Each scene shows the same named points in several views. A view is turned or mirrored, shifted and resized as a whole, has a little noise and may leave points out.

Scene 1
View 1
Nelab: [  5  -6 -14   9  10 -17  -7   5   3   0  -3   2   4 -10   6   5  13   9
  -2   7   5  -5   9   1  -4   4]
dif: [ 10   2 -19   0   8 -11  -8  14   6  10   3  -5  -7  -6   0  21  -1   3
 -11   1   3   0   3  -2   0  12]
refo: [  0 -15 -17  12  12  -7   7  16   8 -11   1  19   6 -12   2  -5   9  12
  -7 -11 -27   1  21   0  -5   7]
Temo: [ 11   3  -8  20   6 -19  -9  10  10  10  -9 -17   3   9   4   5  12   6
  -9  20  -5  -5  -1  20 -17  -5]
Riz: [ 18   1  -6 -16  26 -16   0  -3 -20 -18   4  12   1  -8   5  -9  10   9
  12   6  -5  -1  25   1   6   1]
Nam: [ -4  -9 -15  19  10 -19  -8   4   6   0  -7   5   7 -14   8  -1  18  15
  -3   9   5  -8   5   0  -8   3]
Sipiv: [ 16  12 -16 -11  17 -15 -14 -11 -11  -4  -9  -6   3 -10   5   7  20  10
   8  11  29  -8  19  -1   1   7]
dof: [ 15   4  -2 -14  24 -31 -16 -21 -25  -9  -4  -8   5 -11   9  -5  19  10
  20  26  34 -12  10   0   3  -2]
tutum: [  6  -1 -19 -15  21 -14  -7  -7 -11 -17  -2  14   6 -24   2   6  15  13
  10  -5  21  -4  25 -11  10  14]
nop: [  3  -9 -12  25   3 -14  -3  22  17  12  -1  -4   0   1   5  10   3   7
 -17   7 -20   0  -3  10 -13   5]
dobu: [ 16   3  -7 -12  24 -15  -4  -3 -15 -15   0   6   3  -8   4  -9  12  11
  10   8   1  -3  22  -1   4   2]
deve: [  6  -5  -8  12  12 -17  -4   2   0  -3 -10  -1   9  -7   7  -5  17  14
   3  13  -2  -4  13   7  -7  -2]
bafem: [ -5 -15 -14  27   5 -24  -8  18  18  17   3  -2  -1 -13   8  19   2   8
 -12  10   4  -6 -16  -1 -10   7]
sevig: [ 10  -4 -12  -6  18 -18  -4   0  -9  -6   5   6  -1 -15   6   5   7   9
   4   7   8  -5  11  -4   1   9]
kepiv: [  6  -5 -10  -7  22 -17  -1  -9 -12 -23  -6  13   9 -18   6 -15  23  18
  14   4   5  -9  29  -3   3   1]
Zisi: [ 16   9 -21 -23  20 -18 -15  -7 -11  -2   2  -2  -6 -17   0  21   7   5
   4   2  38  -5  13 -13   8  16]
des: [  7  -8  -8   1  18 -14   3  13  -3  -9   7  11  -1  -8   4  -1   2  10
  -3   2 -19   2  13   2  -2   3]
vak: [ -3  -8 -19  16   5 -17 -13   5   9   6  -9  -4   5 -14   6   9  16  11
  -5   7  18  -9   4  -3 -10   7]
led: [  2 -12 -20   8  11 -11   4  27  13   2  13  13  -7 -14   1  18  -8   4
 -16 -14 -21   5   5  -4  -2  17]
zodor: [ 22   1   0 -16  27 -21  -2   1 -20  -6  19   2 -13  -3   6   8  -9   2
   3  11  -3   4   5   1   5   6]
butuz: [ 12   4 -26  -4  10  -9  -7  11   5   3   2   4  -3 -11  -3  22   2   4
 -11  -9   9   2  14  -5   2  17]
View 2
butuz: [ -3 -15  -5   4   2  -4  13 -13   2 -13   7   1  -2 -13   3   3 -16   0
 -11 -16  -3 -19 -21   1 -20   7]
dof: [-21   2 -19  24   7  20  35 -17 -13   8 -17   5 -17 -13  26 -20   9  16
  -8   4  13 -13   9 -10  10  14]
Sipiv: [-14  -7  -9  16   6  15  26 -20  -1  -1   0   3 -13 -13  15  -9   5   6
 -10 -10  14 -25  -2  -7  -4  19]
vak: [ -2 -23   5   3  -1  -9  27 -12  -2  -4 -15   5  -4   6  -1 -11  -4   3
 -13 -18   2 -13  -7  -3   5   3]
dobu: [-22   0   0  22  16  13  17  -5 -24   2   6  -2  -3 -16  17 -11   1  11
   3  -4   5 -12  -4  -5  -5  10]
deve: [-13 -13  14  13   6   2  19  -2 -23   0  -9   2   8   3   6 -16   2   5
   3 -10   9 -13  -8  -1   4   2]
Nam: [ -8 -21  12   9   2  -6  22  -6 -12  -3 -10   4  -2   7   1 -14  -1   5
  -5 -15   0  -8  -4  -1   8  -1]
des: [-14  -7   9  10  14  -4   9   3 -27  -4   6  -1  12 -10   6  -5 -13   7
   1  -7  -3  -4 -20  -1 -11   0]
Temo: [  1 -12  14   3   0   1  24   3 -14  -2 -26   1  24   7  -3  -8  -4   3
 -11 -17  23 -20 -26   3   4   5]
led: [ -5 -17   8  -4   7 -18   6   2 -15 -13   6  -1  17  -9  -4   3 -30  -3
  -6 -15 -16   0 -30   7 -20  -8]
Riz: [-25   3   1  23  17  14  12  -6 -29   1  14  -2  -1 -19  18  -9  -2   9
   6   0   0 -10  -5  -5  -8   9]
Zisi: [-12  -5 -26  14   5  10  26 -25   6  -6   0   5 -22 -26  17  -2 -11   5
 -16  -6   1 -18  -5 -10 -15  16]
dif: [ -2 -13  -7   3   3  -5  18  -7  -3  -9  -5   3   9  -9   1   1 -18   0
 -14 -15   3 -14 -27   1 -16   5]
Nelab: [-10 -16   5   7   3  -1  20  -6 -12  -3  -8   1  -1   1   3  -9  -6   4
  -8 -12   3 -11  -9   1  -2   0]
bafem: [  5 -23   2  -9  -6 -19  26   0  -4 -10 -28   3  10   7  -7  -7 -21  -1
 -18 -15  -4   1 -23   5  -1  -8]
tutum: [-20 -15  -4  18  11   3  15 -19  -7  -4  19   2 -21 -18  17 -12  -3  10
  -2  -9 -12  -9   5  -8 -11  10]
nop: [  0 -15  16   3   0  -2  17   4 -16  -4 -15   0  24   4  -5  -8  -9   2
  -7 -17  15 -12 -25   6   0   2]
zodor: [-19   1  -5  13  12   4  14   0 -25  -2  -2   0  12 -18  11  -1 -16   4
  -1  -2  -1  -6 -21  -2 -14  -1]
View 3
refo: [ -3  12   0 -13   0  -2   0  -2   2  -2   4  -1   6   8  -7   1  12  -2
   5  -3  -7  -2  -7  -4 -10  10]
bafem: [ -1   2   0   0  -2   1  -5   5   8   5  -4   5  -1   6 -13 -10   2   6
   1  -6  -1   3   7   6  -2  -3]
vak: [  6   3  -4   3   0  -4  -5  -5  10  14   0   8   5   6  -3  -6   3  12
   1  -6 -12   6   5  -1   1  -2]
zodor: [ -3  -2  -4  -8   3   3  -7   2  -4   0  10   2 -10   8   3  -1  10  -5
  10   0   0  -3  -7   0   0   6]
dif: [ 2  0  1  1  2  2 -7 -1  5  7 11  7 -5 12 -4 -4  2  2  0 -2 -2 -4  2  2
  0  2]
tutum: [  2   0 -11   2   5   1  -3  -8  -5  10  16  -1   3   6  10   3  13  -7
   5  -5 -13  -3  -3  -6 -10  -1]
Temo: [ 2 -3 -4 -2 -2 -3 -8  4  7  7 -4  8 -3  4 -4 -5  5 13  7 -5 -6  6  1  1
  6  3]
Nelab: [ 1  1 -7 -1  0 -2 -5 -1  2  7  3  3  0  4  0 -2  8  4  6 -5 -7  2 -1 -1
 -2  3]
dobu: [  0  -2 -13  -5   2   0  -6  -3  -6   4  11   3  -4   5  10   4  13  -2
  12  -2 -10  -1 -11  -6  -1   5]
des: [ -4   3  -3 -10   1   0  -2   1  -1  -2   7   2  -3   7  -1   0  10  -3
   9  -2  -2  -2  -7  -2  -4   8]
dof: [  1 -11 -21   5   3   1 -11  -1  -6  12   7   5  -5  -1  18   1  12   3
  16  -5 -14   7  -4  -4   5  -5]
Riz: [ -2  -2 -10  -7   3   0  -5  -3  -9   3  13   1  -4   6  12   4  15  -5
  13   0  -7  -1 -11  -7  -2   7]
sevig: [-1 -2 -8 -2  2  1 -5 -1 -3  6  9  2 -3  5  4 -2 10 -3  8 -4 -6 -1 -2 -2
 -3  1]
Zisi: [  4  -7 -12  10   6   3  -8  -7  -3  15  19   6  -5  11  11  -1   6  -5
   3  -5  -9  -4   2  -2  -2  -6]
kepiv: [  0   0 -15  -5   4  -2  -3  -8  -5   7   9  -1   5   2  11   4  17  -2
  12  -4 -15   1  -9  -9  -7   3]
Sipiv: [  5  -4 -13   5   3  -2  -8  -8  -2  15  13   7  -2   6  12   2   8   3
   7  -4 -15   1  -2  -7   2   0]
nop: [  0   4   5  -8  -3  -2  -4   5   9   1  -3   7  -2   8 -13  -7   5   9
   3  -3   0   1  -1   2   1   7]
Nam: [  1   2  -6  -3   0  -2  -3  -1   4   6  -2   3   5   2  -2  -3   9   5
   6  -6 -10   5   0  -2  -4   1]
butuz: [ 2  3  0  2  3  1 -4 -4  3  9 17  6 -3 14 -1 -2  4 -1 -2 -3 -4 -8  0 -1
 -4  3]
deve: [  1   1  -9  -6  -1  -3  -6  -1   2   5   0   5   1   1   3   0  11   7
  11  -6 -11   5  -6  -5   2   6]
View 4
dobu: [-9  0  2  8  0  1  5  1 -4 18 -1  4 -1 -1 -4  2 -8  2  5 12 -7 -5 11  2
  2 -9]
sevig: [ -8   2   3   8  -4  -4   4   0  -8  12  -6   1  -1  -4   1   2  -5   2
   0  10  -4  -2   8  -1  -6 -13]
deve: [-6  2 -6  3 -2 -6  1  1 -1 11  7  6 -2  2  0 -6 -5  9  1  9  0 -2  4  0
 -4 -6]
bafem: [ -4   9  -5  -2 -12 -13  -1  -1  -5  -1  -6   2   0  -4   8  -9   6  10
  -5   0   9   5  -3 -11 -20 -13]
nop: [ -3   9  -4  -7  -8  -5   3   1  -4  -1  -4   3  -5   2  -1 -15   6   5
   1  -4   4   4  -6  -9 -16  -4]
vak: [ -3   1  -8   5  -9 -11   0   1  -6   2  -1   5  -3  -1  11  -4  -4  12
 -10   7   4   1   2  -3 -11 -10]
Zisi: [ -5  -5  11  14 -11  -7   7   1 -13  12 -12   3  -3  -2  11  13 -12  -2
 -12  16  -6   2  15   1  -8 -17]
kepiv: [-12   0  -6  15   3  -2   1   0  -5  13   2   3   0  -5  -1   2  -9   7
   2  14 -10 -10  10   8   7  -8]
tutum: [ -8  -1   0  18  -3  -1   2   1 -13  10  -8   0  -2  -7   7   7 -10   2
  -4  16 -10  -9   9   8   3 -12]
dif: [ -2   2   5   0 -12  -4   5   1 -10   4 -13   2  -5   3   4  -4  -1  -1
  -6   4  -3   4   3  -7 -14  -9]
dof: [-10  -6   3  13  -1 -10   5  -2   0  25   9   8   3  -1   4  13 -13   9
  -4  19   2   4  20   2  -4 -17]
refo: [ -9  10 -11   3   0   2  -2   2  -8   0  -7  -1  -3  -5  -3 -13   1   4
   7   3  -8 -10  -5   2  -1  -1]
Sipiv: [ -4  -7   2  11  -6  -6   5   1  -6  15  -1   9  -4   3   9   6 -13   4
 -10  15  -3  -1  12   3  -2 -11]
led: [ -7  12   0   4 -10  -1  -2   0 -16  -7 -24  -8  -1 -11   3 -10   7  -2
   3  -2  -7  -6  -8  -4 -10 -10]
des: [-8  8  1  3 -2  0  2  1 -6  8 -6  0  0 -3 -4 -7  1  0  8  4 -6 -4  3 -3
 -4 -7]
zodor: [ -9   3   7   2  -4  -1   6   0  -6  14  -8  -1   2  -3  -7  -2   0  -1
   9   5  -5   0   8  -5  -8 -10]
butuz: [ -2   2   4   6 -11  -1   5   2 -14   3 -16   2  -7  -1   7  -2  -5  -2
  -7   5  -8   1   2  -2  -8  -9]
Nam: [ -7   4 -10   5  -5 -10  -1   0  -5   3   1   5  -1  -2   6  -5  -2  13
  -4   7   2  -1   2   0  -7  -9]
Temo: [ -1   1  -3  -6  -9  -7   5   2   2   9   5  10  -5   9   1 -11  -1   9
  -3   2   6   8   2  -9 -14  -4]
Riz: [-11   0   3  11   2   2   5   1  -5  20  -2   0  -1  -2  -7   2  -7  -1
   9  11 -10  -7  13   3   2  -8]
View 5
Riz: [ -2 -19  20 -15   0  -3 -20  -6 -11   9 -35 -13  -4   2  12 -19 -16   3
  -4  -6   0   2 -14  -6  35 -12]
Temo: [  4  10  10 -21  -6  18 -11   3  -5   0  -9  -9 -17 -19 -26 -23 -16  10
  -3  -3  -6 -10  -8   7 -10   3]
vak: [ 10  -6  19 -11 -11  26  -6   6   0  22 -11   0  -2 -18  -9 -10  -5  16
  -6   7   2 -20   2  -3  -1  -2]
butuz: [  2 -11   8  11 -17  14   0   7  -4   8 -18   2  -2 -10  12  -1 -11   3
 -15   5  -5  -3  -2   3   6  -6]
Sipiv: [  8 -30  21 -12   3   5 -17  -4  -2  23 -23  -4   1 -11  -3 -25  -1  16
 -13  -9  -9  -1 -11  -3  30 -10]
Nam: [ 12  -6  21 -19 -10  22 -11   0  -2  21 -15  -7  -1 -10  -7 -13 -10  15
   0   6   4 -19  -1 -13   4  -2]
bafem: [  9  14  12 -11 -20  28  -5   9  -8  14  -4 -13 -11 -13  -5  -6  -9  13
  -2   8  -5 -29  21   1 -19  -8]
tutum: [  4 -33  25  -2  -5  10 -10  -1  -3  21 -32   0  10  -3  19  -6  -5  10
 -11   3   1  -3  -6 -15  32 -10]
des: [  1   4  21 -27  -9   8 -19  -2 -13   2 -28 -20  -9   3   4 -14 -23  -2
  10   3  10 -11  -7 -11  10   0]
zodor: [ -3  -3  14  -8  -5   0 -19  -3 -13   2 -26 -21 -13   3  14 -17 -19   1
  -6  -8  -6  -1   1   3  15 -13]
nop: [  2  22  11 -18 -18  25  -7   6  -7  -4  -9 -13 -16  -9  -9  -8 -20   0
   3   8   2 -19   2   4 -18   1]
refo: [  0   4  22 -18 -17  16 -11   3 -12  -2 -35 -11  -1   4  14  -1 -25  -7
   8  17  16 -13  -9 -14   7   4]
dof: [  9 -33  24 -18  12   4 -24 -10  -3  31 -18 -10  -1 -14 -12 -32   5  28
 -13 -17 -13   0  -4  -5  33 -15]
dif: [  0  -3   5   7 -14  12   0   7  -7   4 -13  -4  -9 -11   5  -5 -13   7
 -10   2  -8  -7   3   9  -2  -9]
Nelab: [  8  -7  18 -13  -9  19  -8   2  -5  14 -18  -6  -4 -10  -2 -14 -11  12
  -3   3  -1 -12  -2  -6   9  -4]
led: [ -3  11  10   1 -25  15  -2   9 -12  -7 -23 -14  -7   3  26   6 -23  -6
   0  10   5 -14   9   0  -5  -5]
kepiv: [  6 -26  29 -21   0   7 -18  -8  -5  20 -37  -6   5  -1   6 -17  -9   8
   2   2   8  -3 -17 -18  36  -3]
sevig: [  3 -14  18  -9  -6  11 -14  -3  -7  13 -22  -9  -3  -3  11 -12  -7   8
  -5  -4  -3  -6   1  -3  20 -11]
deve: [  8  -8  23 -25  -3  14 -17  -1  -8  10 -21  -8  -5 -10 -10 -18 -13  10
   3   2   3 -11 -13  -8  10   1]
dobu: [  1 -20  22 -15   0   1 -19  -6  -7  10 -32 -10  -5  -2   5 -22 -14   8
  -6  -8  -3   4 -14  -7  30  -5]
Zisi: [  7 -34  13  14  -6   5  -5   0  -3  24 -19   2   3 -11  13 -11   2  19
 -25  -7 -15  -1   4   4  28 -20]
View 6
refo: [ -5  -4  -5  -3 -10   3   6  -8  -9  21   6  -9   4  -8   8  -7  18 -25
  -7 -12  14   3 -12 -15   2  -9]
led: [ -3  -7  -3  -1 -13   2  16  -2 -18  24  -7 -16   4   1  -7  -4   7  -9
  -8  -7   4   9  -7  -3  13 -22]
dobu: [-15   5  -7  15  -7 -12   9 -13   0  -8   2   1  -6   1  26 -13   4 -20
  13  -3  22  -3   5  -8   4  -1]
butuz: [ -5  -1  -7   9 -11  -8   4   5 -17   1   2 -15  -3   7   3  -8   1  -5
   2   4  -1  14   6  -1  12 -13]
deve: [-17   3  -2   8  -9  -2   7  -4  -5  -2   5 -15  -8 -10  16 -19  10 -22
   6 -15  25  12   1  -6  -7  -3]
Zisi: [ -9   3  -4  15 -14 -14   2   4  -4 -20   8   1  -6  11  12 -15 -16   3
  15  14   7   8  21   3  12  -7]
kepiv: [-12   1  -9  10 -11  -3   1 -10   5 -10  15   8  -2  -6  25 -16   7 -23
  11  -3  22  -5   5 -16  -3   2]
dof: [-23   8  -1  17 -12  -9   6  -6   7 -29  12   2 -13  -3  32 -28 -15 -10
  20  -2  32   4  22   1  -4   2]
Nam: [-12  -1   0   1 -15   5   6   3  -4  -1  10 -14  -2 -13   8 -21   4 -15
   0 -11  20  18   2  -6 -10  -6]
bafem: [-11  -8   4  -6 -19  13  15   7  -8  10   5 -18   2 -13  -6 -21  -5  -5
  -6 -14  19  22   2   0  -4 -16]
zodor: [-15  -1  -3   9  -8  -6  18 -12  -8   5  -8  -9  -3   4  13 -10  -1 -13
   6  -6  21  -4   0   0  14 -14]
tutum: [ -5   2  -9   9 -15  -7  -3  -5   1  -9  17  10   2   2  18 -11  -2 -12
  11   9   6   1  12 -12   7  -3]
vak: [-11  -1  -1   2 -12   3   3  11  -8  -8  11 -20  -4 -10   5 -24   0  -7
   3  -8  17  26   8  -3  -9  -9]
Nelab: [-12   0  -1   5 -13  -1   5   3  -6  -3   6 -16  -7  -6  10 -19   2 -13
   5  -6  19  14   4  -3  -3  -8]
dif: [-12   4  -2  12  -5 -14  11   2 -15  -4  -7 -27 -11   4   7 -13   1 -10
   5  -5  11  15   6   5   5 -10]
des: [-10  -1  -6   7 -10  -2  16 -11  -8  13  -4  -9  -2  -3  12  -8   9 -19
   1 -10  19  -1  -5  -5   8 -11]
sevig: [-13   0  -4  10 -12  -3   9  -3  -4  -4   5  -3  -3   1  14 -16  -4  -9
   8  -4  18   4   8  -3   5 -10]
Sipiv: [-15   8  -6  17  -8 -13  -2   3  -6 -24  10  -6 -11   1  20 -20  -4 -11
  16   5  14  12  17   0  -1   2]
nop: [-12   0   3   1  -8   4  17   3 -18  12  -8 -37  -6  -9  -2 -16   9 -16
  -9 -21  20  21  -8   3  -3 -15]
Riz: [-13   2  -7  15  -8 -12   9 -17   0  -2   1   5  -3   3  27  -7   3 -21
  10  -1  22  -9   4  -7   8  -4]

Which points are out of place in each view (at most two, in the order of its rows)? Write - if all are in place.
view 1: zodor
view 2: nop
view 3: vak, Temo
view 4: led
view 5: Sipiv, des
view 6: bafem, dif

Scene 2
View 1
Nodib: [ 25  -9  -7 -27  -5  18   6   1  14  -1  11   4  -5 -18  10  14   7 -11
   4  25   1  -7   5 -13  18   2]
tigig: [ -1 -15   7  -8   1 -11 -23   6  -1 -15 -12 -18 -19 -20 -10   7  -9  -2
  10  17  19   5  35 -35  13 -25]
Kepuv: [ 27  -9   2   8   1  16   3   2  22 -15   4  -3  -2  -6   7   4 -21 -12
  -6  21   9 -10  -2  -9   9  -8]
dut: [  0  -1   6  -4  -8  -1  -9  10  -3  -9 -12  -3 -14 -16  -2   7  -1   5
  10  13   6   4  22 -15  -2 -14]
guzo: [ 12   5  -1 -27 -10   8  -1   2  -4   9   3   0 -13 -10   1   6   1 -11
  -3  11   8  -8  25 -13  -7  -2]
tole: [ 18 -10  -5 -13  -7  12  18  -3   9   1  10  13  -2  -9  -7  21   0   6
   9  18   0  11  -1 -14  13   0]
lere: [ -2  -6   9   7  -5  -7 -10   8   0 -18 -18  -5 -14 -11 -12  12 -10  12
  11  14   9  13  19 -23   4 -21]
les: [  5   6   5  -7  -6   3  -5   9  -3  -2 -10   1 -14 -12   0   5  -3  -1
   5  10   5  -1  18 -10 -11 -10]
Labun: [ 13  -7  -3 -22  -5   4   0   1  -1   9   6  -4 -12 -11  -8   6  -7 -13
  -2  10  16  -7  20 -18  -1  -5]
selu: [ 19   4  -2 -12 -12  20  14   6   7  -4   0  19  -5 -16   5  21  15  12
  15  20 -17  12  -2  -1   7   3]
Rok: [  6   8   5  -3 -11   8   2  13  -1  -6 -15  10 -12 -12   5  12   8  10
  10  12 -10   7   9  -1 -11  -5]
Lol: [  5   7   8  22  -9   5   8   6  -5   1 -12   7 -13   6 -16   4 -27   3
  -6  -2  12  -1   2   2 -29  -9]
rarop: [ 15 -12   0   6  -3   4   4   2  10 -10  -1   0  -5  -7  -9  15 -14   4
   2  15   6   5   2 -16   8 -11]
luto: [ 18   1   4  -2  -3  14  -6  12  11 -15  -5  -6 -11 -13  17   3  -4  -6
  -2  19   0 -12  11  -7   0 -10]
bul: [  1   4   3 -12  -9   0   0   8  -7  -1 -10   6 -15 -13  -7  11   4   5
   7   9   0   6  17 -13  -7  -8]
View 2
rarop: [  2  -8   1   8  -5  -5   4  -1   4  -2   6   5   3   6   5  -9  -7  -1
 -10   4   5   1 -16  11   0  -7]
Kepuv: [ -8 -11  -4   5 -10 -23   5   0  -4 -10   7  -5  -2  12   4  -7  -2  -8
  -8  -2   6   4 -18  12  -2  -7]
Rok: [  1  -1   0  -4   3   4  -6   6   7   0  -3   5   0  -9  -5  -7 -10   5
  -8  11  -4   0   4   6  -5   0]
bul: [  0   0  -2   3   3  11   0   0   4  -5   2  10   2 -11  -1  -3  -9  -4
 -11   6  -2   0   0   4   2   2]
tigig: [ -4  -2  -9   6  -1  12   8   3  -9  -9   3  18  17   2   8  -3 -11 -11
 -27   0  12  -8  -6  14  18  -1]
tole: [ 10  -6  11  10  -1   0   1  -7   5   1   7   7  -2   4   0 -14 -16  -6
  -1   5  -2   8 -14  -2  -5  -5]
selu: [ 10  -7  13  -1   2   2  -9   1   8   5   2   5  -4   1  -6 -16 -20   2
   0  10  -6   6  -4   1 -10  -3]
dut: [ -2  -1  -5   0   2  10   1   5  -1  -4   0   9   7  -5   1  -3  -8  -1
 -16   5   3  -5  -1  10   5   1]
lere: [  2   0  -3   9  -2  10   8  -1   2  -4   3  13  12  -3   8  -3  -7  -4
 -17   5   7  -4 -10  10   9  -4]
luto: [ -7  -7  -2  -5   0  -9  -5   8 -10  -7   2   3   0   7  -6 -10 -12  -8
 -13   3   2   0   0  10   1  -2]
les: [ -5  -1  -6   1   1   4  -1   2  -1  -7   1   4   1  -6  -3  -2  -7  -5
 -11   5   0   0   1   6   3   3]
Nodib: [  3 -11  13   4   2  -2  -6  -2  -9  -2   7   7  -3   9  -8 -18 -24 -18
  -6   1   0   8  -8  -2  -2  -1]
Labun: [ -6  -3   0   9   1   0   6  -8  -5 -10   7   8  -1  -1  -2  -3  -9 -20
 -10   1   0   5  -6  -2   7   4]
View 3
Lol: [ -5   0   3   7   8  -2  -3 -17   2   8 -12   2   0  12  13   0  -6  -4
  13  -4  -5   1   5   5  -3   3]
Rok: [ -4 -12   4  -2  -2  17  -2  -5  -6   1   0   5  -4  -3  10   4  -3   3
   1   3  -2 -15   9  13   3  -6]
luto: [ -7 -12  -6  -5   1   1  -9   0  -7   5   1  12 -10   7   8  10 -12  -4
  -2   1 -15  -5   7  -2  -6  -6]
bul: [ -8 -10  -2   0  -1  18  -8  -1   1   1  -3   2  -3  -2   7   3 -13   2
  -6   3   9  -8   3   7   5  -4]
lere: [-10  -8  -1  -4  -2  13  -2  -8   2   1  -1  -5  -5   3  -1  -2 -30   4
  -5 -16   3  -6   8   7   3 -10]
guzo: [-13  -8 -10   4   3  12 -20   9  -1   3  -8  11  -4   3  11   8  -6  -2
  -3  10   7  -2  -3  -4   6  -3]
tole: [-10  -9  14 -11  -6  14 -10  11  -7  12   3  11  13  10   7   1   9  -1
  15  -6   0 -10  -5   5   8  -3]
View 4
selu: [  9   6  -3  -9   9   1  -5 -17  -3  -3   9   0  -6  -3 -25  -5   5   4
  -4   8  -5   0   9  -8   0 -13]
les: [  1   7  -5 -10   8  -2   1  -8   5  -7   4  -4   0  -4   2   2   3  -8
   4   2 -10   4   0   6   6   0]
Rok: [  1  11  -2  -9   8   1  -3 -14   9  -6   6   0   0 -10 -16  -3   3  -8
   5   3  -9   4   2   0   4  -7]
rarop: [  0  -5  -9 -15   9  -4  12  -9 -11   1   4  -2   4   6  -3  -2   7  -2
   5   1  -5   4   0  -3   6 -10]
tole: [ 11  -1  -7 -13  11  -3  -2 -13 -11   0   6  -1  -2   6  -9  -8   9  13
   0   5  -3  -3   9  -3   4 -12]
Labun: [  9   4  -8 -10  11  -5  -1  -1  -4  -8   4  -7  -3   4  14   2   8   3
  -2   4  -8  -2   7   8   9   3]
Nodib: [ 16   1  -7  -4   8  -2   1  -6 -12  -6   4  -3 -14   9  -5   5  10   5
 -15  10  -2  -1   9  -4   0  -5]
lere: [-10   2 -16 -12  11  -2  14 -21   2  -6   2  -6   6   2   1  -2   4  -7
  14  -4 -11  11  -2   7   5  -3]
Kepuv: [  5  -8  -5 -11   4  -3  16   4 -15   4   4  -1   0   9  -2   9   4 -10
  -7   2  -1   1  -3  -5   6  -8]
guzo: [ 12   9  -2  -8   9  -4  -6  -1   3 -10   5  -5  -5  -3   7   5   6   0
  -4   5 -10  -2   8   7   9   3]
Lol: [ -2   0   3 -21   8  -5   1   6   0   6  12   3  19  -9   0  -2   2 -15
  16  -4 -10  -3  -4   3  18  -7]
tigig: [ -9   3 -21  -8  13  -3  17 -20   0 -13  -5 -12  -2  10  17   5   5  -8
   7  -3 -10  15   1  15   1   8]
dut: [ -3   7  -9  -8   9  -2   6 -16   4  -8   2  -7   0  -2   2   0   2  -9
   6   1 -10   8   1   8   3   1]

Which points are out of place in each view (at most two, in the order of its rows)? Write - if all are in place.
view 1: -
view 2: Kepuv, lere
view 3: Lol, tole
view 4: -
